Each scene shows the same named points in several views. A view is turned or mirrored, and shifted as a whole, has a little noise and may leave points out.

Scene 1
View 1
<40>: -21, 0, 0, -4, -21, 5, -3, -4, 17, 11, 36, -7, -39, -26, 10, 9, 11, 11, 13, -18, -20, -2
<145>: -30, 3, -10, -11, 10, 8, -3, 13, 2, 5, 18, 0, -19, 8, -5, -4, 2, -6, 21, 3, -7, 2
<90>: -15, 10, -19, 1, -14, 8, -4, -9, 24, -11, 20, 5, -14, 1, -6, -6, 24, -20, 11, -6, -2, -3
<142>: -2, 18, -7, -3, -28, 12, -6, -34, 20, -5, 36, 7, -19, -6, 9, 8, 24, 5, -3, -9, -9, -13
<15>: -20, -14, -9, -15, 7, -3, -7, 0, -12, 2, 21, 5, 5, 22, -1, -3, -7, 3, 7, 17, -14, 2
<129>: -9, 3, -16, -7, -16, 3, -7, -18, 17, -14, 29, 9, -13, 6, 4, 0, 16, -2, 6, -5, -15, -7
<248>: -14, -11, -18, -7, -18, -5, -8, -9, 18, -14, 26, 5, -9, 4, 1, -4, 13, -7, 9, -6, -19, -1
<152>: -11, 20, 8, -7, -4, 21, -2, -19, -8, 23, 32, 2, -12, 7, 6, 12, 8, 12, -3, 13, 1, -9
<186>: -9, -28, -17, -12, -17, -16, -11, -16, 5, -16, 29, 7, 7, 14, 6, -3, 2, 4, -1, 4, -28, 1
<106>: -26, -16, -12, -13, -5, -7, -6, 7, 8, -3, 25, 0, -22, -4, 4, -2, -1, 5, 19, -9, -27, 3
<42>: -27, -8, -21, -20, 9, -3, -8, 8, 7, -15, 19, 9, -17, 16, 0, -8, -2, -1, 25, -4, -22, 1
<134>: -33, -2, -13, -23, 18, 2, -6, 16, -1, -2, 20, 5, -29, 11, 1, -4, -9, 8, 31, -4, -24, 0
<187>: -27, 2, -6, -6, -8, 6, -2, 6, 13, 8, 26, -4, -33, -14, 2, 1, 9, 0, 19, -11, -14, 0
<45>: -17, -21, -16, 1, -27, -10, -6, -4, 22, -8, 26, -2, -12, -13, 1, -4, 16, -11, 8, -10, -18, 5
<121>: -20, 1, -30, -8, -9, -1, -7, -2, 30, -29, 19, 9, -21, 5, -3, -11, 18, -17, 23, -16, -16, -2
View 2
<145>: 10, -5, 10, -8, 2, -23, -10, -10, 15, 19, -14, 8, 7, 9, -12, -2, 7, -9, 4, -14, 6, -11
<186>: 21, -7, 22, 18, -2, 21, 17, -11, -7, 8, -22, -1, 5, -1, 0, 24, 8, -2, 25, 0, 10, -17
<106>: 16, 0, 13, -1, -4, 9, -1, -23, 12, 16, -8, 13, 5, 8, -10, 9, 4, -12, 9, -12, 8, -20
<42>: -1, 2, 8, -2, -13, -5, -7, -14, 7, 13, -21, 14, 7, 1, 2, 2, 1, -11, 13, -6, 2, -10
<134>: -3, 6, 5, -4, -13, -20, -15, -17, 21, 18, -22, 17, 12, 1, -7, 1, 2, -16, 7, -9, -1, -24
<45>: 31, -8, 18, -1, 8, 31, 13, -22, 0, 11, 3, 8, -1, 18, -10, 11, 6, -3, 8, -17, 14, -8
<90>: 15, -14, 11, -10, 11, 4, 14, -15, -3, 8, -6, 9, 4, 17, 3, -7, 8, 3, -4, -30, 13, 9
<142>: 21, -14, 14, 9, 24, 6, 42, -29, 3, 3, -17, 7, 16, 10, 3, 7, 17, 7, -12, -47, 16, -16
<40>: 24, 0, 10, -2, 11, 10, 16, -40, 27, 17, 1, 18, 13, 14, -18, 8, 10, -10, -11, -39, 11, -35
<121>: 3, -3, 8, -9, -7, 17, 8, -22, -4, 5, -8, 20, 4, 12, 14, -8, 0, -4, 0, -23, 8, 9
<152>: 23, -17, 16, 8, 28, -36, 23, -10, 16, 15, -27, -8, 18, 5, -16, 11, 23, 4, -6, -33, 13, -27
<248>: 18, -6, 15, 4, 1, 17, 14, -19, -2, 9, -11, 9, 4, 9, 1, 8, 6, -2, 8, -16, 11, -7
View 3
<142>: -10, 21, 5, -37, -15, -7, -1, 2, 19, -4, 22, 0, 10, 7, -3, 3, -40, -4, 13, 28, 1, 28
<90>: -13, 10, 4, -3, -4, 2, -1, -11, 14, 0, 7, 11, 14, -1, -11, -6, -26, -9, 3, 19, 7, 8
<129>: -2, 11, -1, -25, -5, -2, -2, 2, 14, 4, 11, 6, 5, 6, -13, -5, -33, -3, -3, 15, 9, 17
<45>: -1, 18, -1, -8, 21, -18, -12, -5, 8, 8, 16, 21, 7, 5, -19, -21, -32, -2, -6, 20, 11, 20
<186>: 13, 13, -1, -30, 14, -11, -7, 11, 3, 13, 3, 1, -12, 11, -18, -20, -32, 5, -31, 10, 15, 17
<42>: -1, -7, -23, -7, 5, 6, -9, -3, 12, 14, -3, 4, 6, 7, -32, -14, -32, 11, -8, -12, 21, 7
<145>: -15, 1, -15, 3, 2, 1, -16, -15, 14, 7, 0, -16, 14, 1, -29, -14, -33, 16, 0, -5, 12, 10
<152>: -20, 21, 2, -27, -15, -4, -15, -8, 20, -3, 9, -47, 7, 4, -12, -2, -40, 20, 3, 13, -2, 26
<106>: -3, 6, -21, -10, 16, -11, -16, -3, 12, 13, 10, 6, 8, 9, -32, -20, -38, 14, -2, -2, 17, 21
<187>: -17, 11, -16, -4, 8, -11, -19, -12, 19, 5, 17, 1, 20, 4, -27, -14, -40, 13, 16, 6, 9, 24
<15>: -1, 6, -6, -13, 7, -1, -14, -4, 7, 10, -8, -30, -5, 5, -27, -19, -31, 20, -29, -6, 13, 11
<248>: 2, 13, -3, -15, 11, -10, -6, 1, 9, 9, 11, 17, 4, 6, -18, -16, -32, -2, -9, 15, 13, 17
View 4
<45>: -2, -1, -32, -1, 13, 6, 11, -23, -9, -20, 3, 4, 8, 2, 29, -9, -6, -12, -20, 4, -9, 6
<248>: 1, -4, -23, -6, 11, 4, 18, -15, -5, -10, 0, 7, 7, 7, 23, -9, -2, -2, -20, -7, -2, 7
<129>: 2, -2, -16, -13, 7, 10, 16, -15, -6, -6, 8, 3, 5, 9, 18, -12, -2, 12, -24, -13, 4, 3
<145>: 4, 4, -31, 4, 12, 3, 14, 1, 13, 14, 2, -10, 25, 11, 16, 8, 1, 16, -5, -10, -17, -5
<121>: -6, 8, -18, 2, 21, -4, 28, -18, 6, 3, 9, -2, 9, 16, 37, -13, -1, 0, -20, -6, 13, 15
<42>: 3, -3, -22, 2, 14, -15, 21, -3, 16, 11, -8, 2, 19, 12, 17, -2, 8, 11, -7, -9, -10, 15
<142>: 4, 0, -16, -25, 3, 24, 4, -25, -15, -14, 23, -5, -1, 5, 15, -15, -7, 29, -32, -12, 9, -5
<106>: 3, -4, -31, -1, 10, -8, 4, -16, 9, -6, -3, 1, 18, 4, 15, -3, 4, 7, -10, 2, -21, 13
<40>: 2, 4, -35, -10, 8, 10, -16, -32, 3, -17, 20, -15, 12, 0, 15, -10, -3, 22, -18, 10, -19, 5
<15>: 11, -13, -27, -5, 1, 1, 20, 12, 1, 6, -18, 12, 20, 4, 4, 9, 5, 9, -5, -20, -23, -7
<134>: 5, -1, -27, 3, 12, -16, 10, -2, 27, 16, -5, -7, 26, 11, 10, 4, 10, 24, 0, -5, -21, 13
<152>: 14, -3, -24, -22, -4, 28, 0, 2, -8, 2, 10, -8, 14, 4, -3, 4, -4, 42, -16, -23, -16, -26
<90>: -3, 11, -23, -2, 16, 16, 23, -11, -5, 1, 15, -7, 10, 14, 32, -7, -9, 4, -21, -10, 9, -6
<187>: 1, 8, -35, -1, 12, 6, -3, -20, 9, -3, 14, -15, 20, 6, 18, -2, -2, 18, -12, 5, -17, 1

Which points are out of place in each view (at most two, in the order of its rows)? Write none if all are in place.
view 1: none
view 2: <106>, <45>
view 3: <248>
view 4: none
